Each row is a point on a tangle of strands that fork, close into loops and nearly touch. The rows are in no order.
In the rows, zero is written as 100.
Two points are linked if the straight distance between their rows is under 60.7. Some points are linked to none.
moge: [ 97 103  80 109  68 146  80 107 110 100  75  85  99  51 134  94 118  56
 105  49]
zok: [119  94  91 116  77 100  65 104  92  69  27 158  92  90  79  68 100  95
 123 100]
vodur: [ 97  84  88 103 121  99 125 103 101  69 115 112 117 111  90 134 130 130
  60 110]
Dil: [ 94  92 127  98  98  71 119  91  61 122 124 119  75 143 112 104 113  84
  86 115]
Leluz: [ 94  83 116 127  91  99 115  99  86  74  96 130  80 107 110  90 129 105
  83  97]
dudi: [152  85 127 108  58  76  51  78  91 113 137  83 125  98 129 123  79 118
  98 118]
zek: [100 108  96 118 114  97 102  89  97 103  91 109  57  94  86  95  91  89
 117 115]
rodom: [106  76  95  91  74 109  92 110  87  91  75  46 108  71 110 129  98  57
 108  79]
Zera: [ 84  95 131 103 112  99  89 134 118  83  58  96 153  97 113  53  87 142
  96  70]
fuli: [132  95 110 115  96  73  90  93 129  82 106 165  80 103 125 117 114 112
  97 115]
bez: [130  98 101  98 108  85  85  85 112 135 103  87  87  89 102 127  70 101
 107 127]
sef: [ 77 116 132 103 110 116 127 111 122 124  92 107 147 108  95  71 106 135
  65  85]
gof: [ 94 133  86 138  99 119  94  85 125  78  69 173 102  86  62  69 123 116
  97 113]
faku: [136 103 103  97  86  90  75  85 140  99 112 160  68  99 143 114 105 102
 115 111]
gedon: [109 114 112  86  75 113  87 110  92 110 125  95 103  66 145  96 124  44
 106  54]
beriv: [116 118 100 118 133  80  94 105 131 106  96 134 102  86 105 120  98 119
  85 106]
Tibe: [100 126  92 117 120 124  84 120 130 125  70 103 117  62 111  95  93 107
  83  71]
teru: [ 99  59  91  75 110  84  87 125 108  56  81  67 111 117  72  57  33 133
 127 114]
Disuz: [116 105  57  83  86 126  86  91 126 108 102 109  53  79 143 106 124  87
 143  90]
poz: [ 92  97  84 111 112 101  95 124 114  51  57  95 110 104  48  84  75 123
 125 101]
rasi: [115  59 125  86  93  73  94  99  77  95 117  90 103 129 104 112  97 108
  91 138]
budor: [126  83 125 101  60  80  77  69  57 131 128  64 101 127 109 112  83 100
  96 126]
Kikan: [112 117  60  81 111 112 113  75 128 108 139 126  49  90 137 130 133 106
 125 104]
zabu: [ 99 103  90 127  82 116  99  81  95  91  94 148  37  97 125  70 125  80
 115  90]
Mifi: [134  97  82 102  69  93  91  42  92 122 125  64  71  93 111 134  84 107
 114 133]
niba: [ 65  91 102  82  85 106 123 126  52 105  97  62 110 153  89  78  95  82
  98  69]
tuso: [140 100  65  84  51 116  72  55 124  99  93  91  59  85 127 119  95  96
 144 119]
mosag: [ 83  81  92 117  88 141 118 113  99  72  73  77 119  90  82  97 120 108
  77  78]
ruvif: [145 102 100 102  86  85  75  67 133 114 126 140  62 101 128 116  92 113
 118 134]
voban: [113  84 102 107  82  96 103 105 108  70 114 122 110  88 127 131 136  93
  82  86]
Rul: [ 82 111  91  97 108 118 124 106  87 121  96  78 115 101  90 125 106  93
  75  73]
darig: [ 86 105  96 118 106 134 120 109 148  74  67 113 139  95  56  66 107 145
  82 107]
Nirep: [ 83 125  90  88 113  94 123 106  88 127 123  94 132 138  98 140 126  90
  60  92]
zes: [119 100  53 100  74 127  70  87 108  99  59 115  55  76 113  85 105  70
 145  92]
kobet: [117  95  82  96  58 117 102  81 122  63 103 114  82  85 133 144 134  77
 111  77]
ner: [128  66 119  83 103  71  74 119 109  89 106  90 136  99 113 131  91 115
  85 127]
suza: [ 97 109 137 107  94  91  88 123  91 109 104 116 130  84 134  86 118  84
  79  71]
lasu: [ 91 104 123 108 107  93 105 116  92 110  97 110 114  98 114 101 107 102
  76  82]
gazof: [ 93  72 144  92 103  73  93 124  76  84 100 110 113 120 121  76 103 109
  91 105]
Nove: [ 97 113 106 108 127  75 129  85  89 113 128 134  76 121  94 122 114 107
  83 117]
Lako: [134  88  58  97  54 118  66  74 102  88  41 108  70  77  96  99  90  69
 142 103]
lobi: [106 108 115  90  79  97 111  84 101  99 152 144  75  99 151 119 137  78
  98  81]
Meve: [ 92  97 114  87  74  98 104 107  59 111 113  77 106 102 120 108 121  44
  96  75]
Zaf: [ 89 111 108 119 108 115  91 119  96 114  63  93  87  82 102  74  82  90
 103  73]
kiz: [109  78  98  82  92  86 111 104  93  68 140 108 126 101 120 147 146  90
  73  99]
gami: [ 72  76 123 101 100 124 110 108 102  57  92 114 129 111 110  49 125 140
  66  99]
vopa: [ 68 137  56 135 122 130 112  70 105 100 118 127  53  82  70  88 131  93
 126 119]
Lir: [ 87 132  78  80 106 102 111 104  88 140 119  71 134 120 108 149 121  61
  70  79]
Leba: [ 71 111 106 120 110 115 130 107 129  78  88 110 130 107  53  48  92 150
 101  95]
Lib: [ 81 112  70 132 103 135 124  90 118  59  80 110 103  95  39 102 119 118
  92 109]
bam: [113  88 122  86  81  95  86 127  81  85 105  75 137  79 117 107 119  58
  94  72]
gado: [103  52  71  95 102 110  91  99  91  26  71  83  81 114  62 101  97 108
 112 132]
veti: [ 76  84 116  82  81 105 108 129  56 112  77  49 105 123  92  84  77  69
 112  69]
vuzon: [116  88  99  79 120  70 103 111 106 106 117  91 135 105 102 163 104 107
  74 112]
Ganem: [ 92 129  83 130 103 126  86 107 123  81  42 129 113  81  55  68  97 112
 105  92]
Zol: [105 114 136 106 130  64  93 112 107 128 101 137 103 102 124  95  90 117
  85 105]
Vof: [ 75  91 112  54 120 109  88 123 105  61 116  88 177 110 119  75 106 124
  53  88]
tet: [ 87 101 125 133  92 113 119  96 102  90  97 141  99 101 111  71 133 119
  68  93]
ses: [ 69  90 101  58 121 107 103 118 120  77 108  92 178 116 115  55  83 152
  69  79]
Radim: [100 135  93  91 145 100  92 121 123 149  99  99 133  75 111 127  86 111
  75  81]
dibev: [ 85 103 116 102 118  72 137  87  65 107 130 126  75 151  88 108 122 104
  78 119]
Tem: [127  63 108  64  88  75  89 106  84  60 149  92 135 105 120 132 135  75
  81 119]
Fop: [ 98 131 133 118 145  68 100 111 126 112  93 145 119 100 106  86  92 145
  82 102]
fika: [121  62 126  94  57  80  93  81  67  96 125  86  90 112 121 112 111  77
 103 120]
pum: [ 88 102 133 110 119  72 120 106  83  99 101 121  77 129  83  75  89 120
 105 113]
koge: [ 83  65  95  65 100 101 101 122  67  71 108  61 127 124  98 116 107  86
  82  99]
Sapul: [125 101 115  74  69  91  83 104  90 113 128  78 116  76 134 116 109  37
 110  77]
kof: [ 86 108 109 109  96 134 107 122 114 115  79  81 142  75 101  96 105 103
  68  65]
tad: [124  83 118  90 127  54 102  99 105 105 125 116 110 127  94 134  93 134
  82 147]
Pov: [132  64 102 104  63  95  80  90 103  87  82  81  93  89 112 123  95  84
 114 113]
Vaz: [ 81  93  70 110  89 131 138  85  82  86  82  63  87  87  80 128 124  83
  89  80]
fuv: [115  85 107 116 104  83  83 106 110  74  65 108  90 107  68  91  78 113
 122 129]
Viba: [115  80  84  79 108  87 103 111 107  89 106  70 136  86 102 172 109  94
  82 100]
tunak: [136  90 114  81  57 103  91 107 104  56 123  87 117  69 128 121 133  48
 114  65]
sibo: [ 77 105  86 115 114 102 116 116 107  67  84  81  97 105  35  92  68 116
 134 100]
pulu: [115  98  69  81  90  85 128  54  94 117 113  63  72  96  96 158  99  85
 107 129]
dit: [117  74  85 115  84 102  71 110  99  50  38 141 103 100  84  82 112 109
 107 109]
Nug: [124  95 123  89  83  84  70  99  94 143 116  84 102  87 135 108  81  72
 106 105]
dasa: [ 71  96 109  89 111 107 127 122  97  90 100  93 135 128  89  60  93 140
  80  79]
Lalom: [107 140 106 125 144  84  94 109 144 107  87 144 122  83  93 102  95 141
  81 106]
simi: [103 111 100 125 108  88  77 109 111  66  50 140  98 101  59  74  89 114
 125 118]
Rilu: [ 76 116 102 103 115 111 113 105  73 127  83  73  64 102  76  77  67  80
 125  85]
vur: [100  86  99  90  98  90 116  93  73 112  96  71  84 114  90 128  95  83
 100 109]
Sufes: [ 81  60  88  76 102 102 123 116  68  66  95  59  86 134  64  82  71 108
 117 100]
supe: [100 126  82  97 139  99 108  97 106 141 124 118  82  88 117 115 110 101
  91  98]
lipa: [ 91  95 119 111 114  95 100 129 105  82  66 102 118 102  94  77  86 129
  97  85]
nogug: [ 76 132  84  94 127 107 144 102  98 125 117  91 123 131  59 124 101 118
  70  94]
dogef: [115  88 125  87  74  77 112  86  88  87 154 133  90 114 139 129 140  75
  92  99]
lag: [ 66 137  86  92 113 105 145 111  93 134 113  85 123 154  64  88  86 111
  82  77]
Ruduz: [ 87 109 102  92  71 109 119  86  63 111 135  97  93 102 131 107 142  46
  89  69]
Vuza: [138  92 119 101  61  80  85  51  95 121 153 110  72 114 135 123  95 113
 105 131]
sira: [113  70 120  96 108  78  85 116 102  78  81  84 103 120  77  82  60 131
 119 129]
Buz: [106 124  83 126  89 112  76  94 103  76  45 175  95  83  71  62 112 105
 112 100]
gimem: [118  77 127  67 107  62  84 119  88  73 146 116 143 116 128 115 130  94
  71 121]
Kope: [ 83 129  99 107 132 116 100 122 105 128  74  82  98  81  84  84  68 103
 106  73]
Seru: [ 66 101  87  74  89 123 120 127  76 101 108  54 153 143  86 100 115  85
  68  71]
rosef: [104 117 113 130 108 101  98  98 119 103  93 153  92  88 123  82 118 116
  78  91]
Ges: [116 102  88  79  75 106  99  81 124  90 124 111  74  84 145 142 120  79
 117  88]
Nolu: [131  58  89 111  68  97  70 101  98  56  54 115  89 102  93  97 104  94
 114 121]
Bog: [132  82 125 101 104  71  72 115 121 107  86 100 118  91 112 122  75 113
  96 121]
Siz: [ 72 142 107 103 130 109 122  99  85 157 119 118  90 120 103  77 108 102
  76  91]
lusam: [ 84 116  98 104 125  96 138  95  91 108 118 111 105 121  75 124 116 116
  70 103]
kolus: [ 99 123  74 121 120  81  82  87 132  79  90 129  94  87  42 133  86 104
 129 147]
fupo: [ 90 106  81  93 114 114 101 104  86 131  76  52  81  80  91 115  75  73
 113  83]
pob: [ 88  67  90  91 113 114  80 121 108  28  64 103 114 109  97  69  93 132
  86 103]
mifu: [ 90 117  96 122 100 134 105  98 109 124  99 118  89  73 122  80 121  94
  78  74]
pap: [ 73  96 113  80 116 107 131 113 128  99  98 100 168 120  94  44  91 159
  78  82]
murez: [ 84 137 103 142 118 114 114  88 138  87  95 156 107  94  61  76 117 133
  86 122]
roko: [110 110 134 107 125  73  83 107 103 136  91 118  84  98 112  82  68 108
 106 116]
Riku: [146 101 107 110  74  90  65  54 109 131 142 116  59 105 138 100  84 123
 120 131]
Tata: [106 120  80 111 126  89  85  72 109 133 132 103  55  88  80  97  85 100
 143 155]
lik: [ 78 122  79  94  98 122 125  79  72 143 138 108  73 107 132  99 144  71
  82  79]
kezez: [126  66 153  92  76  59  77 104  81  94 133 119 113 115 134  91 109  93
  92 125]
nom: [ 87  56  89  82 101 100  99 131  91  58  70  59 103 115  75  52  46 119
 128  86]
buvun: [ 97  90 161  74  90  59  75 129  73 131  99  83 134 141 121  64  73  90
 107 104]
pur: [129 100 101 101  65  90  75  47  64 145 133  61  77 107 121 111  77 104
 108 121]
timi: [109  67  84 108  65 115  92  97  89  78  52  58  82  80  99 116  97  65
 120  92]
bogu: [107 118  57 121 105 127  84 100 119  87  48 103  96  69  68 110  95  90
 112  89]
ged: [ 65  74 100  81 109  89 120 116  83  62  98  97 114 133  98  23  71 139
 105  79]
pim: [115 118 101 112 116  92  87 101 130 114 110 150  86  82 137 105 109 108
  91  91]
dek: [108  87 133  74  85  76  74 124  78 142  94  47 136 135  96  91  47  96
 109 103]
fesak: [ 66 131 105 115 122 113 102 114  89 123  81  86  66  95  70  47  56  91
 139  82]
kati: [137  79 126 114  87  79  62 100 108 108  81  85 105  97  98 103  63 117
 107 128]
supar: [ 85 102 119 113  91 131  90 135 111  98  52  78 140  74 103  70  92 106
  86  57]
Rilap: [ 74 133 119 134 129  84 110  94 104  90 107 143  72 109  65  75  94 119
 116 122]
Disaz: [ 96  51 117  93  74  91 108  97  55  72 112  83  83 122 109 103 121  77
  99 117]
rafov: [127  89  78 101  98  96  87  90 118 101  70  68  93  78  83 138  74  90
 116 116]
dag: [125 107  79  70 112  90  84  96 123 145 120  77 111  73 130 155  86  85
 103 102]
maro: [ 69 133 114 120 123  92 116 118 125 106  79 106 126  98  65  42  56 137
 127  70]
sozi: [ 99 124  80  65 112  93  87 105  91 164 123  70 113 103 131 134 105  53
  98  91]
lur: [102 103  95 117  90 115 109  93 108  96 105 124  89  81 124 113 128  89
  84  76]
med: [ 83 115  68 126  95 141 138  67  98 101 102 104  64  83  90 103 134  89
  88  90]
foso: [ 91 133  76 119 139  85  90  82 129 103 118 122  77  82  60 129  86 102
 126 146]
Mavun: [104 106  72 115  92 115  97  73  97 103 104 134  20  96 118  70 125  81
 143 109]
Vesab: [ 93  56 127  64 120  72  73 109 101  53  98 101 112 129 117  57  59 141
  96 129]
Revad: [104 124  48 112 119 112  88  85 123  96  72  98  80  66  69 124  95  85
 128 111]
tega: [131 112  82 116 102  85  87  86 136  75  89 180  86  97  98 118 114 115
 103 116]
vuzar: [109  96  81  90  97 105  89  93 100 130  91  67  81  72 120 124  87  69
 117  92]
Pevir: [121 122  54  94 101 113  99  74 140  92 112 141  60  88 122 133 125 102
 119 102]
Zuz: [104 120  92 135 112 106 115  87 128  79  99 153  97  95  83 104 129 129
  76 112]
Kemi: [110 105 137  91 111  75  82 109  90 151  96  86  98 113 101  86  51 104
 108 116]
mos: [ 81 119  92  98  93 144 100 113  96 140  96  69 125  64 116  97 114  68
  77  55]
Sugon: [104  79 160  94  93  57  88 116  73  90 123 133 116 121 139  74 125  97
  87 112]
pides: [109  92 104  91  92  93  95  97  92 120 107  91  90  86 128 124 101  69
 103  92]
Mebo: [100  85 121 112  93  86 113  93  77  98 106 118  69 112 112 102 111  88
  94 105]
Votu: [ 65 138  68 122 125 142 112  98 107 110  87  78  82  75  53  86  86  95
 119  88]
kovev: [ 86  86 138 113  89 111  97 117 106  72  92 120 144  91 126  60 137 121
  66  89]
supaz: [116  82 123  94 110  63  96 115 105  80 127 135 126 106 130 125 126 117
  70 114]
sele: [ 79 131 121 117 117 113 133  90 103 132 117 135 100 111  98  74 120 121
  63  99]
fenon: [110 125  67  82 137 103  95 108 121 150 113  88 113  69 122 146  98  95
  89  84]
Pom: [141  88 128  98  78  74  57  94  92 133 116  66 132 102 112 121  64 116
  93 121]
dod: [ 65  98 131 105 105 104 138 100 104  94  97 120 128 131  91  18 102 152
  94  85]
pib: [149  86 114  89  74  76  74  77 127 112 136 106 109  93 134 150  88 106
  99 122]
kabip: [ 74  89  83  57 107 113 105 127  75  76 121  62 154 137  96 111 118  90
  64  88]
mamuz: [ 81  72 118  78 125  72 101 114  97  55  96 110 107 133 104  38  68 147
 108 107]
dako: [ 75 142 113 123 134 107 130  90 112 115 117 133  98 106  70  80 106 131
  81 108]
ziref: [ 98  50  95  99  77  98 123  80  61  64  98  73  64 118  92 118 120  84
 106 123]
kozu: [ 82 123  94  98 105 123 110  99  84 155 140 120  83  97 146  77 136  82
  86  77]
Zav: [133  86 110  96  99  68  94  92 122  99 123 125 102  99 123 150 103 107
  90 121]
sasep: [ 96 122  48 110 106 126 126  69 105 102 116 110  49  80 111 111 135  89
 114  93]
bosir: [123  90 102  99  86 102  70  84  91 150 118  93  52  89 140  74  88  87
 134 118]
zem: [ 79 136  70  80 114 120 106 103  84 160 114  66 115 102 119 123 117  60
  81  71]
dofo: [ 73 131 112 123 119 111 122 109 116 105  85 108 109  97  64  58  82 130
 101  81]
Feg: [ 94  64 107  86  94  97 108 115  71  82  90  61 101 114  90 112  93  91
 100 101]
Sefet: [ 88  70  94 105  92 122 101 131  86  67  51  57 102  98  78  88  81  96
 113  75]
keb: [ 73 145 116 107 142  79 133  97  91 124 127 129  92 134  68  87  92 124
  92 109]
todo: [ 98  62  71  86 111 111  76 112 106  19  61  94  98 111  69  83  81 123
 107 124]
tesus: [ 89  58 116  45 113  77  82 104  84  61 121  92 112 146 113  70  58 127
  83 129]
sinom: [126 107  96  98 120  88  66 114 132 133  85 101 103  67 124 120  72  97
 104 101]
soge: [143  77 149  95  62  66  59  97  84 109 137  95 127 104 132  99  93  94
  96 122]
kono: [ 79 111  93 108 119  94 116 100  97  97  97  78  79 105  40 108  63  97
 134 114]
pogos: [ 93  47 103  71  85 104 100 112  63  77  94  43  99 129  81  92  70  98
 111 113]
Tinov: [102  98  92 123 124  98 122  96 124  62 110 139 112 107  80 119 133 144
  66 121]
busal: [ 74 114 136  83  97 117 123 120 125 135 100  98 177 113 105  70 119 115
  55  87]
bav: [103 112 134 107  78 105  84 119  91 109 113 117 112  70 146  71 121  62
  92  57]
buvin: [125  83 123  90  69  74 103  67  94 109 150 124  72 115 135 130 114  87
 102 120]
fulo: [ 86  95  92 105 102 119 108 114  86  99  58  54  86  89  75 100  72  83
 118  75]
Duzu: [ 97  99 112 119  59 140 100 108 103  86 101 100 120  63 124  86 138  66
  79  56]
Febav: [107 114  81  60  83 104 112  76 111 113 148  99  76  89 151 148 130  75
 114  89]
vemu: [ 89 108  81 127  92 143  92  99  94 110  69 105  63  72 116  61 113  76
 109  71]
Rusa: [ 65  69  85  70  90 105 129 117  49  81 103  58  96 159  77  80  89  90
 104  86]
Kop: [124  83 123 111 112  60  93 106 122  79 110 157 105 108 123 117 117 130
  80 125]
nad: [132  87 101 107 116  67 101  86 119  95 113 114  93 105  87 144  93 120
  95 143]
boso: [ 82  94 104 121  99 128 111 117 102  74  65  95 110  98  79  73 102 120
  91  81]
Gibi: [117 102 106  87 111  66 107  77  88 140 128  95  91 127  94 138  87  99
  92 135]
begi: [134 103  71 112  82  93  88  47 107 107 103  70  70  86  81 133  77 104
 124 146]
bak: [ 93 116  83 125 106 124  92 109 134  60  51 130 134  92  51  74 106 136
  96 104]
medav: [ 86  83 120  88  72  98 101 105  48 119  94  58  91 116 108  96  96  49
 108  86]
Nipem: [ 95  92 120  98 129  65 106 118 109  78  98 105 104 125  65  81  65 140
 121 124]
mufo: [110 118  84  81 128  80 107  89 106 142 134 111  94  99 122 150 104  93
  85 107]
Zalu: [125 112  97  71 114  77  84  95 113 158 136 100 108  94 135 144  90  87
  95 113]
sud: [ 82 131  89 133 109 123  83 110 111  92  52 119  84  83  64  58  85  98
 123  90]
dig: [142  89 121  92  88  76  64 104 131 117 111 106 118  79 134 132  83  94
 100 108]
nalam: [108  87  77  76  85  97 113 100  93  85 112  63 133  80 111 168 128  69
  86  82]
vimu: [ 62  89 107 105  97 119 146 106  93  76 100 101 111 130  73  21  95 141
  97  81]
zana: [103 102 128  81  95  81  88 109  75 159  94  59 104 135  87  81  35  97
 117 106]
geti: [113 110  91  91 121  84 109 101 116 115 117 111 115  89 114 157 108 102
  75  93]
sosi: [139  74  74 108  57 105  64  81  98  74  38 107  86  90  72 101  88  86
 133 121]
Dopav: [125  81 136  80  77  76  60 114  79 130 107  53 144 113 107 109  66  94
  97 116]
kime: [119 104  87 111 107  87  91  72 113 103  98  76  82  91  55 130  67 105
 127 146]
kire: [121  76 106  81  73  92  81 105  88 111  95  46 126  82 109 137  87  64
 106  98]
nizi: [ 90 123 103 119 129  80  94  79 110 111 121 116  65  97  59 106  74 102
 133 152]
bami: [114  77 132  92 128  55 101 102  99  86 119 121 103 136  90  97  84 148
  93 155]
fer: [100  58 114  43 114  81  66 115  94  66 116  73 136 124 110  94  59 121
  80 132]
bufim: [ 94  90  79 114  94 125  85 124 106  46  31 100 115  98  59  69  93 118
 112  90]
duga: [ 84 127  46 118 113 117 119  61 101  96 120 113  37  81  86 106 133  86
 133 119]
gukig: [ 82 110  85 132  99 136 136  85 105  83  89 104  87  93  64  95 124 108
  81  96]
goror: [ 96  44  83  89  98 105 111  89  74  42  96  73  72 122  79 112 108 103
 102 135]
tedim: [108  95  72 117  94 114  82 110 106  64  34 104  99  86  63 103  96  96
 115  96]
Sop: [129  78 122  88  56  90  65  93  66 122 110  35 129  99 108 115  78  76
 107 107]
Bag: [100  88  98  99 133  84 118 111 101  73 106 105 106 116  73 124 102 132
  85 120]
zodad: [ 81 112 119 110 120  95 108 126 127  97  65  97 147 100  87  44  66 151
 111  66]
Taseb: [ 52 139  87 121 120 118 114 106  99 107  96  86  79  92  44  70  62  96
 139  88]
lud: [ 69 110 105  82  84 105 107 132  63 111 107  57 138 152  98  90 115  59
  85  68]
gelor: [ 81 128  85 101 133 116 112 104  79 164 126 112  71 100 124  73 121  93
  97  90]
pulus: [ 92 116 114 114  83 139 114  94 123 133 123 136 108  74 135  75 139  92
  64  81]
fubut: [ 99  99 151  92 117  59  92 122  90 119  97 117 118 121 121  85  87 113
  90 103]
Gaf: [104 115  86  78 100 105 113  79 110 119 154 129  65  98 151 130 135  90
 103  89]
tuk: [ 64 136 128 115 138  66 126 100  96 105 126 134  85 126  61  72  76 127
 119 118]
Peri: [ 82  98 144  96  88 119 112 117 115 106 106 110 166  93 116  64 139 112
  56  90]
zakod: [ 97 122 103 133 113  87  87  95 110  81  77 149  74 100  67  77  96 104
 121 125]
lisut: [ 79 128 119 129 130  95 126  95 128  83 109 143 117 112  65  77 112 153
  83 118]
dibo: [ 96 107 118 105 121  77 113  92  87 116 105 104  68 119  75  99  80 102
 111 124]
togos: [ 66  74  96 111  79 138 138 100  58  72  90  70  87 115  80  85 125  92
  87  76]
ragul: [ 98 106  98 101 115  83 111  83  98 108 114  68  88 113  37 124  56 109
 132 142]
Gok: [114 102  60 105  68 127  98  77 119  74  80 131  66  84 123 119 129  81
 116  79]
fazog: [107 118  54 113 104  98  77  80 121  77  68 117  90  77  43 131  88  87
 138 134]
pugo: [111 130  92 108 143  97  74 123 136 133  83 114 112  65 119 106  81 112
  94  89]
baf: [ 91 115 110  96 103  98 118 108  95 119 130 115 146 114 113 120 138  97
  49  89]
Far: [ 73  69  90  90  98 121 113 135  81  62  74  60 113 114  80  62  75 116
 107  68]
tera: [124  76 130 100  94  80  76 107  92 115  88  64 110 117  83  93  48 127
 112 126]
remad: [ 67 111 146 104 101 112 135 104 109 122  92 120 135 120 103  38 110 135
  75  86]
Rikas: [126 103  65  95  89 113  80  82 118 109 103 130  40  92 127  86 114  92
 152 114]
tek: [ 69 104 111 102 107  90 138 112  69 101 101  92  80 136  59  62  71 106
 121  86]
mekim: [137  98  80  74  58 107  75  70 126 113 112  64  89  71 140 145  92  85
 127 107]
vilat: [119 106 122  90 112  81  64 116 113 150 102 100 106  76 138 101  73  88
 103 100]
Feduk: [ 89 105  66  80  90  99 138  68  74 112 114  68  79 101 110 153 124  64
  93  97]
zafu: [ 88  99  83  91  78 107 131  74  70 105 121  89  74  96 123 130 134  60
  94  82]
Nadof: [ 97  96 116 121  90 115  77 130 101  93  50  94 109  75 116  78  93  89
 100  67]
fodu: [ 70 131  92  91 118 109 131 110  77 139 100  75 102 132  73  97  81  91
  96  74]
lorov: [ 91 112 112 112 139  71 115 107 112  77 109 120 100 116  56 105  86 134
 107 128]
Dubi: [ 71 119  68 104 105 139 140  80  78 121  95  66  80  91  80 114 115  79
  90  76]
Siv: [101 115  90 119 112 125 104 110 132 105  75 102 127  72  92 115 105 115
  70  80]
nedar: [112 106  76 120  98 108  79  89 105 100  69 118  54  83  96  86  96  78
 131 108]
Kobig: [123 113  68 114 103 100  95  84 135  84  90 143  80  85 103 131 115 103
 105 103]
kular: [ 91  96  81 105  79 133  99 107  89 100  72  56 102  61 116 115 109  55
 101  55]
kez: [ 85  72  91 122  81 121 126  92  66  61  76  84  62 106  86  99 125  81
 104  90]
Vez: [ 76  70  79 110  81 145 128 102  77  61  78  59 103  95  82 110 129  93
  84  79]
Lotov: [ 75 104  75 117 115 123 131 109 111  58  93  83 109 103  35 100  93 127
 105  99]
Kavi: [ 99  70  91 118  69 115 109  85  75  75  63  72  55  93  88 101 103  68
 124 100]
vupi: [101 103 102 125  71 123  86  95 106  91  89 149  64  87 141  69 128  82
 103  73]
Susam: [129  98  70  84  87 103  82  73 115 132 102  56  82  70 119 135  80  89
 124 114]
ful: [102  96  83  77  95  82 127  73  75 123 114  67  88 121  94 154 105  76
  94 118]
Sisor: [ 92 121 117 103  94 109 115  99 102 126 132 130 122  94 130 102 135  92
  59  80]
Molu: [120  84 104  98  62 106  78 109 107  79  93  92 104  67 133 117 112  55
 113  70]
ramef: [115 128  65 115 113 121  68 109 127 118  90 165  72  79 124  56 126 109
 132  96]
nugul: [ 89 119  62  93 110 118 129  76  86 133 132 102  57  90 125 112 133  83
 104  90]
niri: [ 80 131  88 123 127 117  81 109 103 113  72 106  65  80  75  56  78  90
 137 102]
redav: [100 104 106 122  56 139  91  98 111  87 101 135  90  71 141  75 140  71
  93  58]
zod: [ 69 133  80 125 132 105 110  80  95 109 124 117  46  91  67  90 105  90
 134 129]
Tasu: [ 71 127 110 113 140  78 134 107 119  81 123 129 123 123  53  87  92 157
  98 113]
Rofu: [ 75 110 104  88 104 100 123 103  58 135  92  68  75 134  79  88  75  74
 112  85]
til: [ 95  96 141  94 129  54 114 109  90 100 111 130 100 143  95  78  90 140
  96 123]
Zelur: [ 75  78  95 101 112 124 110 112 106  40  84 106 114 116  86  52 103 146
  82 100]
bosu: [115  60 126  71 110  73  64 126 100  82  99  76 140 112 109 101  73 126
  90 129]
pomus: [131  88  94  69  69  91  95  95 108  90 118  61 128  69 123 162 113  58
 106  87]
lom: [148 102 108  66  51 101  66  79 132  98 133  70 110  70 144 147  95  75
 126  97]
putu: [ 65  79  79  96 104 111 135 115  91  56  99  86 109 122  64  34  73 136
 110  76]
Kob: [133  68 128 104  39  83  76  64  54 102 140  69  98 119 121 107 101  94
 104 124]
vil: [122 111  83  60 106  96  72 106 109 162 125  65 119  73 142 133  89  64
 111  94]
pigeb: [ 77  93 117  73 108 101  99 134  85  83 109  86 160 124 110  81 113 113
  68  83]
dozur: [113  80 113  99  64  97  91  94  92  92 107  98  81  84 135 111 113  60
 110  86]
mor: [ 77 133  58 110 129 134 123  86 101 119  98  73  80  71  71 112 105  90
 104  91]
pup: [146  95 111  65  59  85  80  88 103 109 137  63 126  77 129 141 103  57
 113  95]
dop: [117  96 112  99  63 118 100 110  97  66 123 101 128  71 127 107 149  60
  88  57]
Migi: [124 112  70 106 115  97  76  78 121 131 104  91  64  76  93 105  79  98
 139 138]
nibe: [ 85 140  81 120 133 136  99 109 127 131  81  99 103  67  83  79  90 111
  94  86]
gegat: [ 78 103 118  92 108  99 111 129  87 107  94  86 137 118  98  90  97 114
  78  75]
gake: [ 92 134  80 114 142 115 104 102 115 131 103 108  89  76  95 100  98 106
  95  95]

A tip is a point with one link. Name the tips that can be reached along the links from each point below, in the order of the rows.
zes => zod, Migi
Rilu => moge
lur => teru, Disuz, Gok
Ruduz => pulu

A fork is a point with three links, a tip a point with one. Leave the first point through the second and follow the links. Name the first fork or tip that comes.
goror; ziref => sibo
Nirep; baf => fuli
Disaz; ziref => Bog
Zol; Fop => fesak
fesak; Rilu => Zol

A piece is two or more points that can be reached from each other along the links. Count, over all rows, the pieces, the separate loops (a circle has one, a figure eight two, a Y none), the forks (points with three links) and the tips (points with one).
pieces => 4
loops => 14
forks => 27
tips => 7

Name the points in between on the shortest way along the links from the first point to the second, in order.
dag; Gaf => vil, sozi, zem, Lir, Nirep, baf, Sisor, pulus, mifu, lur, voban, kiz, Tem, gimem, supaz, Kop, fuli, tega, Kobig, Pevir, Kikan
boso; Lalom => mosag, Vez, togos, kez, Kavi, timi, rodom, kire, Sop, Dopav, dek, zana, Kemi, roko, Zol, Fop
Tasu; dod => lorov, Nipem, sira, tera, kati, Bog, ner, bosu, fer, tesus, Vesab, mamuz, ged, putu, vimu
Mavun; baf => zabu, vupi, redav, Duzu, dop, tunak, Molu, dozur, pides, Nug, vilat, sinom, pugo, Radim, fenon, dag, vil, sozi, zem, Lir, Nirep
